Each row is a point on a landscape with many valleys, with its height.
From any point a ball rolls to the lowest of the 6 points nearest to it. It stops when none of these is lower. Distance is the straight distance between rows; heights are no part of it.
Bek h=50.3: 148, 124, 146, 110, 128, 110, 120, 137, 122, 159, 142, 118, 137, 140, 106, 156, 141, 140, 123, 142, 161, 129
nudom h=18.7: 189, 99, 123, 92, 104, 147, 159, 140, 130, 190, 101, 135, 122, 120, 135, 106, 161, 150, 174, 154, 190, 179
fumin h=44.9: 167, 111, 116, 120, 110, 135, 125, 124, 140, 135, 99, 141, 106, 139, 150, 124, 127, 137, 129, 120, 166, 165
mimak h=35.6: 182, 125, 66, 133, 109, 157, 158, 116, 158, 85, 72, 139, 94, 138, 178, 109, 119, 141, 159, 98, 161, 156
dalog h=28.4: 161, 116, 132, 106, 125, 135, 139, 134, 133, 156, 117, 121, 128, 135, 114, 119, 147, 127, 157, 148, 165, 155
Buz h=19.4: 120, 71, 94, 134, 89, 111, 182, 128, 46, 128, 143, 180, 130, 110, 88, 133, 145, 173, 157, 92, 74, 64
zipe h=32.6: 106, 205, 132, 133, 154, 167, 103, 142, 137, 159, 98, 119, 92, 115, 173, 68, 64, 88, 127, 126, 154, 139
tofo h=24.8: 155, 167, 105, 140, 150, 156, 106, 117, 155, 129, 84, 155, 96, 165, 195, 103, 90, 125, 97, 120, 158, 140
lel h=23.6: 161, 131, 89, 140, 104, 168, 144, 121, 164, 68, 79, 128, 99, 126, 163, 111, 104, 131, 157, 60, 128, 139
kef h=51.9: 163, 103, 131, 132, 113, 99, 128, 132, 142, 134, 125, 134, 106, 148, 116, 148, 144, 142, 129, 136, 150, 130
timuz h=58.3: 98, 161, 159, 122, 130, 182, 116, 150, 148, 136, 86, 86, 134, 76, 135, 70, 120, 86, 173, 129, 136, 161
vakuz h=29.7: 164, 138, 112, 149, 137, 125, 94, 112, 117, 178, 88, 139, 114, 164, 145, 123, 96, 142, 75, 170, 178, 147
sovo h=14.8: 122, 79, 108, 134, 111, 88, 170, 126, 74, 131, 157, 177, 132, 139, 89, 173, 163, 163, 130, 109, 84, 74
Palok h=46.7: 166, 134, 151, 92, 124, 128, 141, 158, 110, 202, 115, 127, 120, 127, 122, 123, 148, 130, 156, 177, 189, 158
Zoz h=45.0: 208, 85, 60, 145, 79, 105, 146, 137, 116, 147, 123, 153, 105, 157, 154, 148, 148, 183, 125, 137, 175, 150
Bimop h=45.2: 116, 146, 147, 130, 131, 168, 120, 142, 147, 119, 94, 113, 133, 101, 135, 91, 128, 106, 173, 118, 151, 161
gimel h=20.2: 117, 152, 154, 134, 146, 134, 92, 119, 132, 147, 129, 105, 139, 133, 129, 127, 91, 116, 111, 124, 129, 137
sego h=29.3: 152, 109, 119, 127, 115, 127, 138, 128, 156, 107, 106, 125, 102, 140, 144, 135, 121, 135, 150, 94, 130, 144
nup h=19.6: 103, 83, 149, 109, 127, 114, 173, 130, 82, 138, 150, 166, 140, 95, 96, 132, 173, 142, 142, 127, 94, 83
muz h=53.1: 172, 126, 130, 91, 124, 141, 129, 167, 111, 199, 103, 129, 118, 116, 132, 110, 141, 118, 167, 183, 208, 172
genul h=22.4: 124, 110, 100, 122, 100, 129, 187, 133, 113, 102, 122, 151, 114, 106, 120, 141, 147, 136, 180, 96, 99, 109
lopo h=28.3: 153, 139, 138, 129, 139, 108, 98, 122, 127, 154, 117, 116, 129, 151, 127, 155, 106, 138, 101, 143, 159, 137
tilit h=41.7: 140, 118, 147, 109, 120, 131, 119, 132, 123, 140, 128, 132, 132, 135, 111, 136, 151, 132, 144, 128, 156, 143
tepi h=22.7: 155, 110, 113, 131, 105, 101, 154, 121, 121, 111, 142, 145, 110, 147, 116, 160, 139, 139, 143, 106, 125, 126
dafuf h=17.0: 133, 119, 89, 139, 90, 141, 165, 126, 118, 62, 123, 148, 123, 147, 133, 142, 128, 130, 154, 75, 91, 112
resef h=15.5: 106, 92, 94, 127, 114, 89, 163, 126, 101, 83, 172, 155, 138, 131, 100, 174, 138, 151, 122, 109, 67, 92
Vimep h=14.5: 102, 113, 102, 136, 107, 122, 182, 130, 98, 82, 141, 161, 128, 108, 115, 124, 158, 146, 150, 104, 71, 73
mano h=23.0: 83, 194, 137, 133, 146, 138, 91, 130, 135, 139, 144, 93, 136, 119, 147, 109, 76, 95, 112, 122, 121, 124
mero h=40.8: 149, 111, 128, 114, 127, 101, 131, 120, 126, 128, 136, 137, 119, 148, 111, 150, 130, 137, 117, 123, 143, 128
Vidi h=17.7: 110, 157, 141, 140, 138, 163, 122, 103, 159, 85, 103, 109, 118, 118, 147, 114, 116, 114, 144, 87, 103, 131
vel h=17.8: 129, 107, 133, 127, 120, 115, 133, 114, 135, 111, 144, 124, 123, 148, 114, 162, 140, 131, 128, 95, 100, 131
mukog h=44.6: 64, 154, 136, 133, 140, 118, 97, 151, 115, 155, 180, 94, 155, 93, 109, 130, 111, 92, 94, 178, 94, 109
kevo h=15.0: 115, 117, 78, 139, 94, 124, 165, 132, 131, 57, 132, 134, 124, 121, 126, 134, 132, 136, 157, 81, 81, 112
rogo h=22.0: 123, 115, 131, 137, 118, 74, 119, 103, 132, 120, 155, 139, 140, 168, 86, 172, 138, 156, 74, 124, 103, 116
misev h=10.0: 137, 122, 87, 151, 104, 144, 155, 113, 141, 66, 126, 120, 109, 134, 155, 142, 115, 126, 147, 65, 100, 134
dus h=21.8: 91, 127, 150, 161, 155, 149, 114, 115, 152, 92, 149, 99, 150, 132, 146, 126, 116, 116, 117, 110, 92, 106
Zafe h=60.2: 80, 151, 161, 122, 136, 168, 119, 139, 129, 118, 117, 90, 160, 93, 117, 98, 136, 84, 161, 146, 111, 137
peboz h=49.1: 158, 94, 117, 118, 85, 89, 163, 130, 88, 149, 155, 156, 105, 152, 102, 154, 157, 158, 143, 108, 120, 116
rif h=16.6: 101, 143, 146, 156, 155, 143, 123, 99, 154, 84, 135, 94, 145, 141, 163, 123, 104, 121, 123, 75, 97, 116
kekid h=35.9: 115, 105, 146, 125, 137, 93, 113, 130, 121, 129, 173, 139, 145, 150, 92, 155, 142, 144, 101, 135, 112, 116
megef h=49.4: 143, 114, 139, 95, 116, 139, 156, 151, 130, 152, 115, 134, 124, 118, 128, 113, 163, 132, 186, 124, 130, 145
romen h=22.1: 151, 100, 102, 116, 94, 101, 148, 132, 96, 115, 154, 137, 112, 144, 99, 150, 146, 157, 152, 99, 97, 106
suga h=14.4: 82, 118, 98, 154, 121, 138, 149, 111, 140, 36, 154, 117, 132, 126, 125, 126, 146, 132, 126, 95, 50, 93
rere h=15.7: 64, 127, 73, 158, 117, 142, 155, 118, 156, 20, 119, 108, 122, 93, 145, 108, 161, 123, 141, 97, 50, 86
kipif h=27.5: 151, 165, 112, 147, 144, 155, 95, 108, 143, 153, 81, 159, 96, 158, 179, 100, 98, 134, 86, 139, 171, 141
ves h=43.9: 114, 104, 158, 107, 136, 123, 145, 137, 118, 144, 146, 137, 145, 126, 103, 130, 161, 126, 145, 153, 119, 122
Mak h=30.1: 124, 143, 153, 97, 111, 173, 141, 145, 123, 161, 103, 95, 147, 90, 121, 108, 162, 97, 172, 146, 147, 159
fited h=24.3: 132, 131, 142, 115, 149, 121, 104, 116, 139, 127, 130, 112, 128, 144, 131, 137, 120, 116, 108, 115, 119, 134
danog h=27.1: 167, 126, 124, 142, 132, 109, 106, 105, 128, 146, 101, 142, 115, 154, 149, 140, 101, 138, 84, 156, 171, 142
bago h=18.0: 160, 135, 124, 147, 144, 122, 101, 93, 147, 102, 117, 130, 119, 150, 148, 153, 108, 150, 83, 97, 128, 126
mori h=62.1: 173, 100, 94, 117, 85, 124, 171, 144, 123, 136, 117, 153, 100, 137, 143, 136, 148, 158, 160, 113, 154, 136
nafi h=14.7: 96, 172, 146, 159, 168, 134, 89, 118, 144, 121, 154, 101, 135, 134, 141, 123, 88, 119, 90, 105, 90, 118
sar h=16.8: 108, 71, 113, 122, 112, 106, 187, 126, 67, 132, 154, 171, 130, 95, 104, 134, 155, 162, 157, 114, 70, 78
pob h=26.7: 82, 109, 132, 136, 134, 138, 150, 136, 124, 95, 134, 134, 145, 87, 116, 118, 178, 113, 150, 126, 93, 98
Dafi h=50.4: 158, 83, 139, 111, 83, 126, 179, 137, 72, 153, 139, 159, 110, 118, 118, 128, 162, 153, 180, 115, 118, 124
Gana h=12.3: 115, 112, 110, 135, 111, 103, 142, 110, 137, 78, 146, 124, 126, 138, 123, 157, 127, 140, 132, 99, 79, 108
Lovem h=23.2: 95, 117, 139, 135, 144, 128, 111, 121, 136, 118, 162, 129, 169, 116, 103, 154, 141, 122, 107, 149, 102, 99
bub h=43.8: 160, 125, 139, 116, 120, 89, 106, 116, 105, 168, 137, 128, 134, 154, 97, 153, 132, 144, 94, 169, 173, 133
Bigut h=49.3: 100, 142, 153, 116, 150, 106, 86, 152, 103, 163, 167, 121, 155, 116, 90, 142, 123, 115, 118, 163, 117, 132
bogek h=26.4: 89, 140, 135, 168, 162, 125, 97, 84, 149, 73, 166, 125, 155, 144, 142, 145, 97, 157, 72, 96, 49, 106
moke h=20.8: 165, 143, 135, 142, 136, 133, 103, 119, 130, 144, 99, 134, 118, 149, 151, 120, 110, 126, 109, 137, 159, 142
Dutu h=44.4: 68, 145, 149, 118, 134, 162, 145, 130, 119, 127, 124, 122, 149, 65, 104, 98, 176, 92, 167, 155, 106, 111
sak h=30.2: 86, 132, 149, 129, 150, 117, 102, 134, 110, 145, 177, 108, 168, 125, 87, 158, 126, 130, 96, 170, 110, 97
zome h=52.6: 67, 126, 142, 132, 139, 161, 139, 117, 129, 90, 128, 115, 138, 84, 120, 108, 174, 104, 149, 147, 98, 117
ras h=18.4: 162, 119, 103, 135, 126, 124, 124, 114, 154, 85, 118, 143, 99, 156, 149, 147, 99, 141, 104, 83, 124, 133
nof h=34.6: 114, 98, 129, 120, 115, 120, 160, 145, 127, 101, 136, 140, 119, 131, 116, 134, 157, 141, 161, 106, 109, 113
vumi h=44.0: 177, 124, 116, 123, 121, 114, 148, 132, 128, 122, 110, 147, 107, 152, 143, 139, 133, 147, 136, 113, 157, 141
Modo h=18.2: 188, 111, 81, 136, 102, 128, 150, 125, 134, 118, 101, 149, 89, 142, 159, 132, 112, 151, 153, 100, 153, 154
mok h=54.6: 128, 179, 139, 113, 141, 175, 115, 142, 143, 161, 84, 111, 115, 93, 158, 73, 79, 93, 148, 133, 174, 163
fabu h=64.5: 179, 94, 73, 126, 74, 117, 178, 136, 91, 139, 136, 149, 112, 154, 143, 145, 141, 171, 159, 103, 145, 121
mub h=15.3: 98, 137, 150, 141, 156, 116, 96, 118, 141, 118, 163, 121, 144, 136, 113, 144, 115, 131, 93, 117, 116, 128
mon h=38.0: 175, 104, 114, 130, 109, 102, 145, 119, 124, 132, 129, 149, 110, 155, 117, 173, 140, 159, 121, 123, 138, 117
Nuta h=26.3: 120, 217, 123, 143, 163, 136, 104, 142, 137, 155, 131, 128, 99, 143, 178, 99, 61, 119, 85, 131, 154, 133
dafav h=47.0: 181, 130, 142, 121, 123, 108, 101, 124, 100, 184, 125, 116, 126, 149, 106, 143, 123, 129, 101, 180, 188, 139
zel h=86.1: 80, 146, 143, 151, 141, 176, 99, 126, 155, 89, 126, 97, 140, 90, 149, 85, 130, 93, 143, 115, 98, 122
mun h=31.7: 134, 174, 124, 142, 146, 127, 95, 140, 117, 181, 99, 137, 110, 157, 163, 98, 74, 113, 83, 166, 183, 152
lito h=37.6: 190, 85, 59, 147, 86, 95, 149, 120, 108, 135, 119, 160, 94, 171, 154, 145, 139, 180, 99, 150, 182, 139
Boden h=14.3: 110, 127, 110, 146, 133, 127, 141, 112, 167, 66, 123, 122, 113, 145, 145, 140, 108, 129, 115, 70, 84, 130
Bim h=43.7: 108, 135, 152, 129, 146, 130, 106, 136, 124, 131, 147, 106, 141, 120, 104, 127, 113, 111, 119, 137, 116, 133
dal h=38.6: 69, 141, 146, 108, 156, 98, 99, 160, 109, 135, 189, 114, 171, 101, 75, 137, 116, 103, 94, 193, 107, 110
damag h=35.5: 87, 179, 148, 136, 149, 140, 84, 142, 135, 132, 136, 83, 142, 104, 145, 100, 88, 91, 123, 128, 123, 132
Ker h=74.1: 66, 132, 142, 132, 156, 133, 124, 136, 131, 104, 158, 93, 173, 96, 108, 118, 144, 104, 130, 137, 94, 105
keb h=43.6: 107, 121, 147, 125, 132, 103, 112, 138, 113, 164, 164, 125, 153, 142, 85, 149, 152, 142, 108, 157, 126, 131
gopu h=41.5: 141, 192, 131, 126, 135, 169, 106, 129, 149, 155, 88, 133, 102, 123, 189, 79, 86, 95, 121, 119, 163, 157
ralip h=39.9: 95, 135, 160, 116, 147, 119, 127, 144, 109, 149, 166, 118, 160, 120, 91, 139, 140, 114, 127, 162, 121, 124
pem h=40.3: 187, 107, 73, 132, 103, 148, 152, 109, 151, 90, 94, 138, 91, 141, 177, 123, 95, 153, 147, 93, 152, 144
noka h=13.7: 102, 105, 89, 147, 112, 105, 162, 123, 120, 55, 148, 141, 131, 125, 111, 153, 138, 147, 131, 104, 68, 90
Venuz h=38.1: 88, 127, 157, 105, 140, 131, 122, 145, 113, 145, 141, 114, 164, 93, 99, 120, 155, 113, 147, 166, 118, 122
mava h=22.5: 182, 118, 90, 159, 116, 102, 120, 88, 128, 129, 91, 161, 80, 174, 157, 152, 110, 173, 62, 128, 158, 140
soga h=26.8: 118, 196, 118, 138, 146, 151, 104, 154, 130, 159, 87, 132, 102, 128, 169, 80, 65, 96, 106, 133, 172, 150
Bupa h=68.9: 69, 163, 150, 126, 156, 144, 111, 152, 120, 135, 152, 96, 147, 81, 109, 98, 128, 89, 136, 159, 96, 132
ditor h=20.4: 107, 127, 116, 143, 108, 152, 145, 113, 155, 58, 120, 115, 123, 106, 137, 110, 139, 122, 160, 93, 74, 124
viled h=26.0: 155, 159, 129, 131, 151, 128, 85, 116, 128, 159, 104, 117, 129, 152, 141, 144, 89, 135, 84, 139, 161, 136
Vabeg h=43.3: 142, 125, 141, 117, 130, 137, 127, 138, 147, 141, 115, 116, 133, 131, 135, 133, 123, 119, 147, 120, 148, 156
mapif h=15.1: 178, 124, 116, 139, 126, 136, 109, 114, 144, 142, 88, 148, 115, 161, 175, 144, 125, 144, 96, 136, 177, 152
Gir h=23.7: 137, 192, 103, 155, 158, 140, 105, 106, 136, 138, 102, 151, 105, 175, 174, 114, 77, 132, 61, 133, 162, 135
ragon h=32.2: 133, 108, 131, 123, 108, 131, 161, 134, 134, 116, 132, 134, 122, 127, 120, 140, 154, 140, 153, 109, 116, 131
Digig h=64.3: 94, 126, 158, 123, 134, 155, 120, 137, 123, 116, 131, 103, 147, 94, 111, 118, 135, 87, 148, 143, 117, 129
Zul h=30.3: 127, 191, 144, 116, 148, 109, 88, 148, 120, 167, 128, 122, 103, 133, 139, 114, 73, 112, 91, 156, 165, 142
vire h=24.5: 134, 166, 139, 126, 144, 155, 103, 122, 146, 127, 90, 127, 131, 119, 158, 101, 96, 100, 137, 115, 167, 149
lobu h=43.5: 118, 92, 143, 96, 107, 136, 170, 144, 94, 167, 131, 155, 125, 106, 105, 111, 174, 143, 180, 134, 123, 128
samuv h=23.5: 79, 163, 144, 140, 149, 127, 91, 140, 134, 135, 165, 91, 158, 117, 126, 131, 89, 113, 95, 139, 97, 125
rolu h=16.7: 114, 88, 95, 128, 89, 129, 185, 128, 77, 112, 132, 166, 128, 104, 113, 115, 152, 150, 168, 108, 78, 89
Peva h=23.1: 84, 113, 161, 114, 158, 128, 151, 138, 108, 140, 146, 137, 153, 95, 82, 108, 180, 117, 139, 164, 102, 83
Ziv h=13.4: 141, 176, 135, 154, 167, 140, 108, 106, 161, 109, 113, 134, 122, 154, 171, 115, 99, 135, 92, 82, 123, 118
lop h=7.0: 146, 108, 93, 133, 108, 103, 148, 125, 129, 94, 156, 143, 107, 163, 108, 169, 130, 160, 119, 93, 107, 116
sev h=37.5: 160, 153, 114, 106, 137, 133, 105, 143, 112, 179, 94, 128, 120, 127, 147, 106, 104, 124, 115, 165, 183, 157
gen h=27.0: 119, 134, 149, 143, 122, 182, 115, 109, 164, 98, 92, 107, 116, 115, 157, 96, 103, 109, 158, 93, 127, 149
vil h=36.8: 69, 124, 123, 146, 141, 157, 131, 113, 158, 70, 137, 101, 147, 100, 140, 104, 158, 103, 134, 111, 78, 95
kage h=21.9: 119, 99, 148, 120, 128, 98, 139, 123, 120, 143, 166, 144, 149, 144, 91, 156, 156, 136, 134, 153, 110, 115
rekiv h=36.5: 148, 126, 149, 133, 142, 90, 104, 107, 121, 137, 139, 124, 137, 162, 98, 155, 132, 142, 85, 148, 144, 118
kefoz h=48.9: 63, 125, 126, 139, 142, 159, 139, 124, 142, 72, 142, 96, 153, 83, 126, 105, 162, 110, 134, 140, 81, 97
rep h=14.9: 114, 165, 146, 142, 158, 125, 85, 112, 127, 133, 151, 110, 140, 151, 133, 129, 88, 120, 84, 118, 115, 114
Gobe h=30.5: 124, 108, 141, 114, 120, 101, 140, 121, 131, 119, 143, 146, 125, 139, 107, 154, 151, 141, 133, 115, 121, 123
Vota h=34.8: 176, 118, 95, 143, 129, 146, 126, 125, 161, 123, 84, 150, 97, 146, 168, 111, 106, 129, 131, 111, 156, 141
Ronib h=32.5: 93, 125, 167, 102, 142, 125, 119, 159, 98, 167, 160, 122, 164, 100, 83, 126, 159, 101, 138, 175, 118, 121
los h=15.2: 124, 130, 135, 131, 144, 105, 100, 109, 136, 110, 147, 128, 147, 160, 115, 162, 114, 152, 83, 111, 109, 122
Dume h=34.7: 88, 110, 143, 110, 140, 138, 151, 138, 120, 124, 127, 140, 164, 75, 109, 112, 183, 106, 154, 155, 102, 110
bisuf h=22.3: 129, 158, 158, 123, 154, 110, 85, 129, 129, 144, 136, 115, 145, 140, 122, 137, 94, 117, 96, 135, 138, 136
zolu h=56.1: 171, 95, 130, 124, 102, 93, 143, 133, 113, 170, 144, 131, 122, 156, 102, 155, 150, 156, 124, 145, 166, 134
Bak h=29.0: 114, 136, 151, 101, 139, 138, 111, 141, 131, 147, 125, 111, 138, 112, 114, 116, 119, 101, 139, 151, 157, 156
Limop h=15.9: 103, 127, 118, 158, 131, 140, 135, 107, 154, 63, 131, 110, 125, 127, 139, 122, 122, 120, 132, 90, 76, 114
venug h=29.8: 136, 145, 146, 105, 129, 117, 107, 135, 114, 166, 129, 104, 156, 126, 109, 129, 116, 105, 132, 161, 170, 146
mufe h=12.4: 127, 124, 114, 154, 117, 109, 125, 110, 142, 78, 137, 133, 118, 144, 124, 163, 114, 144, 106, 86, 83, 108
rafil h=13.6: 149, 108, 108, 149, 107, 75, 140, 116, 120, 107, 165, 155, 123, 164, 95, 178, 141, 169, 100, 110, 112, 115
gik h=20.0: 110, 117, 171, 111, 138, 111, 130, 140, 97, 163, 171, 140, 165, 116, 80, 141, 157, 123, 123, 168, 131, 103
suze h=20.6: 186, 109, 105, 150, 110, 73, 124, 115, 128, 114, 126, 134, 101, 175, 131, 175, 123, 175, 94, 116, 146, 122
kobof h=30.0: 199, 102, 75, 131, 84, 88, 170, 121, 118, 155, 137, 148, 103, 171, 124, 165, 141, 189, 99, 133, 169, 128
mesot h=37.0: 127, 116, 174, 98, 115, 129, 155, 150, 116, 171, 130, 135, 138, 112, 95, 129, 166, 135, 167, 154, 137, 130
vab h=32.8: 176, 121, 127, 129, 130, 127, 113, 122, 114, 179, 94, 130, 114, 132, 153, 115, 119, 132, 90, 172, 193, 148
gunuv h=6.8: 133, 139, 145, 89, 125, 142, 134, 155, 122, 161, 123, 107, 142, 109, 106, 121, 138, 111, 166, 154, 163, 151
dutuf h=15.8: 129, 148, 132, 156, 154, 117, 97, 99, 158, 97, 143, 129, 125, 159, 138, 146, 100, 146, 78, 79, 96, 110
Rusuf h=28.6: 136, 92, 125, 138, 106, 72, 146, 119, 103, 138, 188, 164, 128, 159, 79, 171, 147, 169, 109, 135, 97, 95
vigi h=18.3: 109, 82, 113, 126, 102, 106, 177, 127, 79, 116, 155, 169, 130, 119, 97, 151, 161, 143, 145, 120, 79, 89
Fulob h=46.9: 130, 159, 153, 100, 136, 162, 127, 154, 136, 152, 89, 97, 128, 104, 137, 94, 103, 98, 161, 128, 160, 155
lobeg h=35.7: 168, 131, 129, 124, 140, 144, 102, 132, 144, 158, 91, 127, 116, 131, 145, 104, 101, 109, 128, 151, 185, 160
gigan h=36.4: 100, 106, 139, 119, 136, 127, 131, 127, 135, 104, 170, 140, 146, 136, 104, 149, 152, 129, 120, 151, 101, 104
Tes h=15.4: 108, 198, 149, 125, 138, 149, 101, 157, 138, 160, 113, 106, 101, 117, 158, 83, 60, 94, 121, 133, 143, 139
Vati h=20.3: 90, 122, 141, 153, 139, 129, 135, 112, 155, 81, 138, 120, 140, 113, 120, 145, 144, 116, 111, 119, 82, 112
mur h=17.6: 151, 146, 105, 168, 148, 98, 109, 93, 154, 94, 132, 139, 102, 167, 152, 157, 90, 158, 63, 96, 101, 114
Sen h=36.1: 169, 129, 86, 151, 119, 153, 146, 113, 168, 88, 70, 155, 79, 158, 191, 98, 90, 129, 134, 71, 144, 141
zovi h=26.2: 92, 129, 136, 130, 134, 149, 123, 115, 162, 74, 134, 102, 139, 117, 143, 126, 138, 105, 137, 99, 99, 127
rof h=23.4: 94, 90, 140, 111, 130, 112, 164, 131, 118, 123, 152, 164, 138, 101, 103, 136, 164, 128, 141, 135, 92, 83
pavi h=18.5: 79, 107, 123, 122, 126, 132, 168, 113, 136, 77, 132, 140, 140, 89, 127, 117, 174, 123, 164, 124, 70, 79
Tun h=16.4: 97, 115, 110, 157, 139, 115, 125, 98, 162, 62, 160, 115, 139, 143, 124, 162, 116, 141, 90, 100, 56, 98
guve h=49.8: 167, 117, 101, 131, 132, 158, 132, 119, 157, 123, 64, 139, 96, 133, 174, 98, 114, 124, 144, 103, 168, 162
Konup h=29.2: 107, 106, 127, 143, 142, 94, 116, 103, 126, 94, 177, 138, 138, 152, 83, 177, 130, 158, 70, 110, 81, 97
fule h=44.7: 158, 106, 131, 118, 113, 126, 127, 136, 140, 130, 123, 132, 122, 127, 136, 128, 130, 126, 147, 128, 143, 158
Kamur h=38.8: 125, 121, 129, 108, 97, 146, 144, 130, 141, 111, 119, 123, 130, 116, 120, 119, 150, 110, 181, 120, 109, 124
vosi h=76.8: 161, 138, 138, 95, 127, 161, 125, 151, 139, 160, 73, 120, 128, 105, 155, 90, 118, 92, 169, 154, 186, 170
Silut h=70.7: 76, 145, 164, 136, 149, 145, 106, 136, 138, 120, 141, 86, 157, 91, 131, 112, 118, 94, 135, 130, 114, 121
zam h=17.9: 87, 147, 143, 137, 146, 117, 103, 120, 122, 122, 159, 97, 166, 122, 109, 141, 109, 122, 94, 137, 111, 116
Gofa h=23.3: 70, 126, 117, 155, 127, 165, 136, 123, 163, 58, 119, 122, 129, 92, 141, 105, 144, 121, 144, 104, 64, 109
ral h=48.8: 184, 99, 96, 136, 106, 108, 140, 122, 120, 154, 107, 150, 101, 163, 130, 143, 140, 168, 114, 159, 190, 155
Mamul h=6.7: 94, 130, 138, 142, 157, 120, 104, 119, 132, 113, 151, 106, 148, 138, 114, 146, 113, 135, 77, 118, 96, 112
votu h=39.4: 104, 131, 153, 116, 137, 89, 109, 158, 91, 163, 165, 116, 164, 122, 83, 149, 131, 109, 110, 180, 130, 116
numu h=22.2: 84, 150, 139, 154, 160, 142, 92, 135, 140, 114, 169, 84, 160, 92, 136, 114, 105, 101, 91, 134, 86, 119
Relom h=34.0: 96, 107, 143, 118, 134, 130, 151, 139, 119, 123, 150, 150, 155, 117, 90, 140, 173, 120, 144, 150, 109, 93
Gizo h=28.8: 135, 147, 135, 124, 148, 132, 89, 131, 134, 154, 114, 116, 126, 130, 148, 126, 106, 107, 118, 134, 153, 146
petaf h=29.5: 187, 109, 68, 143, 110, 132, 130, 111, 142, 122, 92, 154, 77, 156, 166, 141, 104, 161, 105, 116, 158, 161
roso h=42.1: 135, 104, 132, 127, 108, 109, 156, 136, 115, 134, 141, 157, 126, 141, 104, 144, 162, 140, 158, 122, 107, 119
Goz h=81.9: 173, 128, 116, 109, 116, 162, 144, 138, 156, 138, 81, 129, 122, 118, 148, 85, 130, 110, 171, 134, 169, 175
Sema h=48.5: 113, 124, 155, 102, 134, 132, 119, 138, 107, 147, 132, 118, 160, 112, 101, 136, 136, 110, 135, 147, 136, 137
danim h=40.9: 96, 182, 154, 119, 149, 97, 76, 164, 115, 168, 153, 108, 134, 92, 130, 128, 85, 104, 105, 154, 141, 133
tepe h=25.6: 175, 124, 108, 134, 119, 115, 128, 117, 141, 107, 113, 145, 99, 164, 142, 152, 125, 148, 109, 110, 146, 148
rivet h=20.1: 158, 151, 116, 161, 136, 117, 101, 80, 134, 129, 99, 147, 94, 177, 163, 147, 102, 159, 76, 117, 140, 122
ful h=60.1: 164, 97, 112, 100, 64, 114, 180, 136, 91, 169, 126, 144, 99, 136, 126, 128, 159, 173, 196, 106, 148, 130
zin h=27.8: 174, 104, 97, 148, 114, 99, 115, 95, 126, 146, 100, 140, 105, 187, 159, 146, 118, 173, 71, 151, 173, 161
buso h=9.2: 116, 170, 137, 145, 154, 150, 102, 111, 142, 125, 108, 107, 131, 139, 163, 116, 98, 126, 119, 101, 126, 131
Noziv h=32.7: 151, 155, 125, 140, 143, 166, 122, 102, 169, 106, 73, 136, 95, 132, 192, 92, 94, 116, 140, 84, 154, 159
melif h=21.0: 130, 126, 106, 119, 95, 147, 174, 130, 144, 76, 107, 132, 122, 117, 128, 133, 142, 118, 167, 94, 93, 135
Novor h=51.8: 90, 152, 160, 105, 137, 140, 106, 151, 117, 143, 143, 110, 166, 94, 104, 126, 115, 93, 136, 150, 130, 134
zute h=53.4: 167, 117, 138, 91, 120, 151, 150, 153, 133, 166, 109, 147, 125, 109, 132, 115, 157, 116, 181, 141, 162, 175
tof h=27.9: 103, 127, 159, 91, 127, 138, 149, 146, 106, 153, 128, 126, 159, 87, 102, 113, 162, 103, 165, 152, 132, 131
Kufa h=58.2: 103, 179, 137, 131, 134, 172, 84, 134, 156, 119, 113, 87, 136, 102, 154, 85, 98, 85, 155, 124, 127, 146
Tisi h=65.4: 66, 140, 130, 147, 145, 162, 130, 135, 151, 85, 125, 88, 156, 67, 127, 83, 179, 103, 155, 147, 83, 90
Dom h=15.6: 86, 95, 166, 94, 146, 127, 164, 167, 78, 170, 142, 150, 157, 77, 90, 103, 181, 121, 160, 168, 110, 90
leb h=39.2: 158, 107, 144, 98, 118, 121, 154, 145, 118, 172, 115, 132, 113, 122, 110, 124, 169, 148, 171, 157, 166, 143
gumu h=63.7: 189, 83, 67, 134, 88, 109, 166, 129, 105, 166, 121, 156, 98, 149, 140, 142, 155, 174, 142, 149, 185, 161
fodet h=54.0: 173, 91, 136, 106, 104, 117, 154, 139, 113, 165, 141, 153, 102, 157, 117, 132, 152, 157, 156, 123, 157, 136
nire h=32.9: 93, 109, 163, 103, 155, 104, 142, 131, 108, 144, 177, 129, 164, 120, 88, 139, 146, 134, 120, 169, 126, 91
famo h=18.6: 76, 156, 139, 154, 161, 134, 91, 115, 156, 105, 162, 94, 158, 117, 144, 124, 97, 115, 82, 131, 69, 113
tinir h=69.0: 111, 182, 142, 118, 123, 200, 114, 127, 148, 140, 68, 105, 119, 83, 166, 51, 87, 94, 166, 119, 156, 168
Pifek h=41.4: 149, 139, 152, 97, 138, 99, 99, 161, 100, 192, 133, 112, 143, 127, 107, 129, 121, 103, 122, 177, 177, 149
besar h=45.8: 63, 159, 139, 156, 144, 150, 102, 129, 145, 119, 156, 91, 161, 95, 131, 93, 121, 77, 113, 123, 87, 107
det h=43.4: 147, 111, 154, 113, 130, 97, 107, 142, 103, 179, 144, 114, 145, 148, 95, 141, 136, 126, 122, 159, 159, 131
rebe h=40.0: 175, 115, 118, 119, 134, 129, 113, 132, 132, 174, 105, 133, 118, 135, 147, 125, 130, 120, 130, 156, 202, 156
fera h=19.1: 118, 134, 171, 96, 128, 97, 116, 159, 77, 194, 158, 114, 154, 116, 80, 145, 144, 109, 134, 177, 148, 136
monip h=38.9: 161, 110, 128, 116, 133, 120, 115, 122, 135, 155, 114, 126, 112, 139, 124, 120, 133, 125, 132, 138, 163, 151
fot h=18.1: 163, 135, 123, 142, 141, 146, 114, 113, 146, 118, 101, 127, 106, 142, 169, 111, 104, 117, 109, 114, 146, 137
gubir h=71.6: 194, 98, 110, 121, 103, 132, 147, 135, 141, 161, 93, 136, 114, 139, 149, 124, 140, 135, 150, 142, 180, 166

For each start below, name the point where the ball stops.
nof -> lop
rere -> lop
gumu -> lop
zome -> lop

Write out the way that a ball takes from each point below.
Buz -> Vimep noka Gana lop
rolu -> Vimep noka Gana lop
sar -> Vimep noka Gana lop
